Each row is a point on a tangle of strands that fork and nearly touch. The rows are in no order.
In the rows, 128 means zero.
Two points are linked if the straight distance between their rows is under 104. Some points are linked to none.
j_139: [112 126  85 124 112 101 146 100  56 105 106 110 182 109  89 144  71 102
  90 139 118  97 146]
j_221: [151 184 141 112  83 189 149 114  81 132 150 128 165 142 133 121 114  98
  85  80 123 164 133]
j_625: [ 73  87 112 112 136  92 108 133  78 120 116 145 166 127  73 136  95 187
 143  91 114  75 140]
j_923: [145  80  97  96 148 127 159 117 178 157  90 173 171 125 121 139 179 133
 101 119 139 139  94]
j_662: [125 133 195 113 136 147 109 141 116 105 199 114  67 138 154 104 130 127
 111  98 139 172 140]
j_977: [156 130 119 119 124 134 162 113 128 141 126 140 145 145 168 141 148 126
 123 162 103 132 129]
j_295: [114 133 166 145 118 141 133 166 170 123 155  95  71 136 214 108 173  86
 133 196 156 122 135]
j_676: [179 103 102 121 106 157 135 109 138 157 100 160 170 125 122 150 185 130
 122 123 143 156  94]
j_712: [151 139 151 150 137 106 169 155 178 100 155  91  87 150 197 105 129 115
 102 135 104 116 123]
j_945: [ 88 112 111 120 152  90  92 129 111 163  79 163 157  91  85 146 114 103
 181 159  95 137 138]
j_115: [144 141 130 129 126 121 152 140 143 123 123 147 127 122 202 140 151 102
 146 173  87 134 146]
j_509: [138  76 111 131 133 146 117 144 173 138 113 136 119 165  98 104 190 163
 102 124 148 164  80]
j_414: [138 138 157  91 163  71 135 126 125 136 172 102 109 137 142  95  95 166
 129 123 119 124 128]
j_619: [132  96  95 119 163  92 111 110 124 120 106 130 129 109  56 139  88 127
 152 140 125 129 109]
j_896: [101 140 181 160 133  87 105 176 173 113 153  77  83 137 187  76 158  96
 142 177 148 118 104]
j_745: [126 183 147  94  91 197 156 108 101 148 173 134 117 141 115 124 110  67
  93  88 118 161 135]
j_763: [175 109 123 171 110 176 113 135 186 108 117 133  80 123 159 152 192 121
 144 144 148 136 111]
j_759: [142 140 136 108  70 191 158 147 144 153 168 112  49 159 185 120 181  95
 104 131 128 142 152]
j_338: [ 96 108 144 131 173  90 131 122 176 173 108 134 133 127 137 122 158 118
 148 187 123 124 101]
j_135: [188 158 138 140  89 181 151 107 101 130 136 133 159 135 152 140 144 111
  95  88 140 177 127]
j_941: [143 109 111 105 130  90 118 110  55 128 125 128 192  70  66 153  87 111
 157  94 148 111 130]
j_978: [165 126 107 121 101 144 152  75 137 179 116 118 127 154 130 135 120 199
  53 130 183 125 131]
j_106: [149 124 163 138 151 114 140 119 160 151 161  98  97 153 153 106 152 138
 118 158 152 140 103]
j_931: [108 122  80 124  93 124 115 114  65  95  85 126 211  93  60 124  88 126
  80 120 146  96 117]
j_959: [ 73  94 127 125 183 106 112 138 162  96  98 168 161 120  81 130 129 150
 125  89  93 104 100]
j_834: [148 118 140 161  80 166 149 120 155 148 132 100 103 169 188 132 187 198
  41 101 159 110 135]
j_429: [182 114 157 152  80 184 129 119 117 110 127 132 115 130 176 144 171 120
  89  94 155 201 134]
j_749: [120 153 133 132 135 112 110 143  63 146 137 141 172  78  87 161 108  78
 218 117 137 115 155]
j_480: [ 76 146 171 125 150 115  99 175 123 106 186 126  61 125 147 116 130 136
 203 111 118  99 163]
j_632: [158 132 176 128 104 179 106 133 105 103 158 128  87 129 157 121 149 109
 113 103 151 211 137]
j_376: [ 78 182 125 126 143 103 115 144 110 148 130 151 108  88 141 160  72  82
 197 144  89 110 205]
j_606: [177  92 138 164 115 143 165 131 144 143 155 115 112 164 163 147 175 153
  83 123 157 164 122]
j_732: [124 144 180 118 130 124 129 107 138 145 165  89 107 167 165  77 136 168
  71 126 153 137 108]
j_607: [126 176 120 101  96 140 150 139  56 128 144  85 177  80  84 123  66  50
 143  74 115  92 153]
j_84: [128 152 113 161 158 121 135 131 184 137 121 145 102 113 155 159 140 100
 176 201 143 140 135]
j_154: [ 68 124 162 180 183  90 105 180 190 108 140 140 114  99 153 143 155 107
 167 175 152 134 123]
j_967: [148 112 158 163 144 160 112 141 164  78 143 135  96 124 158 137 158 109
 130 146 139 155 108]
j_253: [147 122 115 125 151  99 115 122  96 136 115 147 180  68  65 165  98  82
 188 119 140 132 119]
j_278: [ 96 150 130 178 155 107 121 174 185 112 128 135 101 111 186 147 150 103
 166 204 148 147 146]
j_858: [155 169 121 120 109 157 134 107  84 136 121 125 176 119 112 134 114  77
 145 133 116 132 122]
j_972: [120 136  89 139 127 109 162 114  95 120 107 112 145 148 104 141  75 100
 113 158  82 107 150]
j_382: [148 115 145 160 126  95 138 149 202 110 115  88 101 140 196  99 166 135
 118 143 117 100  90]
j_27: [ 95 118 160 109 137 124 114 129  95 129 178 135  85 136 136 125 122 164
 209  77 127  74 160]
j_30: [159 129 141 122  99 160  94 113 117 118 113 149 138 137 129 107 141 196
  80  89 159 202 114]
j_226: [ 84  95 100  87 162 103 126 124 134 111  83 183 202  93  77 142 111 142
 104  87 118 100 114]
j_660: [164 108  69 118 130 112 120 103 144 134  71 135 143 107  78 140 110 116
 152 144 118 137 103]
j_410: [ 74 123 136 143 148 100  99 140  84 158 115 168 162  94  95 169 115 102
 205 136 106 110 162]
j_264: [ 81 143 158 177 150  99 116 178 167 105 135 100  96 152 169  92 145 115
 142 173  99 118 123]
j_367: [161 143 117 157 134 154 142 132 140  96 147 110  90 174 113 122 110 133
 112 122 109 149 120]
j_148: [ 79  93 148 112 177 106 104 150 180 100 117 150 149 130 105  94 155 170
  99  91 126 119  77]
j_202: [167 106  73 137 131 135 128 118 185 142  71 151 122 121 103 148 160 121
 160 143 117 130  99]
j_50: [ 75 112  99 152 113  96 119 121  69 139 123 123  94  98  86 159  67  94
 217 104 124  63 207]
j_463: [106  93 180 166 166 115 112 162 185  89 139 124 115 113 165 122 168 108
 130 158 145 130  91]
j_802: [158 110 112 150 134 151 113 126 149 119 122 126 112 167  95 116 148 151
 126 134 129 163  93]
j_130: [ 97  99 120 111 174  87 124 110 153 169  90 158 153 104 108 144 129 108
 154 169 111 129 118]
j_475: [147 149 122 127 114 123 133 136  46 119 139  94 197  77  72 141  78  89
 164  65 132  96 142]
j_75: [136 122  86  85 111 108 111 129 100 121 104 150 171 130  87 101  87 195
  84 139 140 131 122]
j_556: [ 91 100 160 108 160  98 100 127  94 135 165 132 117 136 101 122 124 181
 177 101 130  92 133]
j_178: [ 77  94  88  98 108 101  92 123  62 108  88 149 201  84  56 130  97 152
 121  93 139  78 133]
j_413: [ 97 129 145 153 159  69 130 160 153 120 121 105 124 156 143  91 124 153
 130 150  78 112 114]
j_960: [ 57  89 152 128 169  90  99 107 116 152 129 130 116 118  92 137 114 160
 192 111 129  56 140]
j_864: [104 160 112 122 123  97 117 134  76 133 109 134 136  86 115 152  63  81
 192 113  74  95 188]
j_219: [135 137 147 115  75 186 159 138 134 124 164 106  71 174 180 103 153 124
  59 103 120 158 143]
j_738: [159 123  97 100 100 146 110 125 113 136 103 161 175 140  97 107 137 189
  87 116 150 171 102]
j_582: [162  90  87 110 126 116 148  90 145 173 110 122 135 144  87 127 119 181
  77 142 181 131 107]
j_539: [182 144  85 129  92 145 123 107  85 117 101 106 182 113  67 121  80 127
 102 101 153 145 112]
j_740: [133 123 145 111 153 132  94 114 120 115 127 160 148 112 109 135 139 129
 158 127 115 146 104]
j_938: [101 174 137  83 116 143 150 125  81 112 161 143 139 118 129 138  83  92
 132  81  74  92 160]
j_51: [147 167 126 115  92 205 147  88 118 153 145 116  91 164 131 125 136  93
 105 127 130 142 134]
j_416: [103 127 113 103 128 104 117 141  77 103 135 134 162 150  87 114  76 200
  98 114 114 100 139]
j_490: [114  85 136 133 150 121 108 159 178 100 121 133 134 157 110  84 161 182
  79 107 136 150  74]
j_565: [149 152 135 125  89 168 169 113 127 140 150 121 108 172 166 117 125 170
  44  97 145 160 148]
j_96: [153  91 153 143  92 127 120 141 188 120 114  87 104 144 199  96 193 163
  82 122 148 105  91]
j_66: [165 146  90 102  91 154 125  81  86 136 117 109 134 139  86 114  76 151
  79 126 160 143 132]
j_916: [141 110 167 157  97 157 146 122 163 113 139  91 106 162 209 107 175 154
  47 117 149 119 114]
j_228: [135 107 129 143 165 116 147 108 167 166 130 119 115 146 118 133 151 124
 137 181 147 126  96]
j_726: [ 89  93 122 134 140  96 126 104  81 134 144 120  99 114  89 156  82 136
 201 101 135  54 174]
j_912: [143 139 130 118 118 154 154  98 114 137 137 129 149 167 154 125 137 155
  75 141 126 130 125]
j_904: [146 148 141 145 144 135 159 149 150  78 166 119  93 151 158 123 108 117
 112 117  88 136 132]
j_412: [146  93 101 105 162  90 133  88 146 139 113 116 131 124  79 124  92 159
 101 143 156 125  97]
j_143: [154 155 152  97 115 160  98 103  96 110 145 139 129 129 133 109 115 162
 103  83 132 177 128]
j_245: [123 144 114 152 113 142 126 174 184 126 129 117  69 124 209 142 182 104
 166 205 160 127 152]
j_486: [158 140 137 147  90 149 163  98 147 168 129 110 102 164 169 129 147 209
  42 100 179 141 148]
j_691: [150 118  92 161 129 149 112 129 200 139  90 134  84 132 133 144 188 129
 170 169 131 116 106]
j_956: [152 158 135 129  96 199 145 121 135 150 162 127  76 148 165 138 172  79
 131 154 150 154 143]
j_91: [187 128  57 140  89 134 139 110 110 134  70 104 178 114  76 139 112 100
 132 129 129 126 107]
j_655: [117 197 122 110 111 135 136 156  81 130 140 122 149  78 101 140  73  47
 194  86  93 102 167]
j_804: [ 97 188 112 142 138 111  94 148 115 147 104 158 142  83 138 161  99  82
 204 170 104 144 180]
j_803: [103 165 147 110 142 135 143 129  99 119 156 144 129 128 144 142 109  90
 152 135  82 117 154]
j_995: [116 125 104 151 150 102 146 130 141 121 100 117 134 160 116 123 101 141
 122 160  77 113 124]
j_331: [114  92  87  74 156 100 148 118 167 142  74 172 184 114 104 123 129 150
  91 125 128 123 105]
j_829: [109 142 182 106 150 133  94 146 110 103 186 132  82 123 148 115 135 127
 166 119 121 132 143]
j_668: [106 162 142 129 144 113 130 154 130 116 135 148 117 118 174 134 123  98
 166 168  73 135 160]

A fork is a point with three links. Follow the links from the first point to the second and name the forks in between, in order.
j_539, j_625 -> j_660 > j_278
j_712, j_662 -> j_486 > j_565
j_429, j_490 -> j_565 > j_486
j_691, j_143 -> j_278
j_66, j_916 -> j_660 > j_486
j_480, j_763 -> j_565 > j_486 > j_660

Follow the links from the first point to the second, and from the first to the third. Name the last point that the two ways share.
j_463, j_959, j_745 -> j_486
j_148, j_66, j_221 -> j_486
j_115, j_480, j_509 -> j_565
j_916, j_27, j_938 -> j_565
j_226, j_967, j_539 -> j_660

A fork is a point with three links, a tip a point with one. Leave the first point through the second and follow the links. Name the first fork or tip that comes.
j_475, j_941 -> j_732
j_27, j_480 -> j_565
j_676, j_923 -> j_486
j_509, j_490 -> j_676
j_625, j_178 -> j_278
j_749, j_253 -> j_804
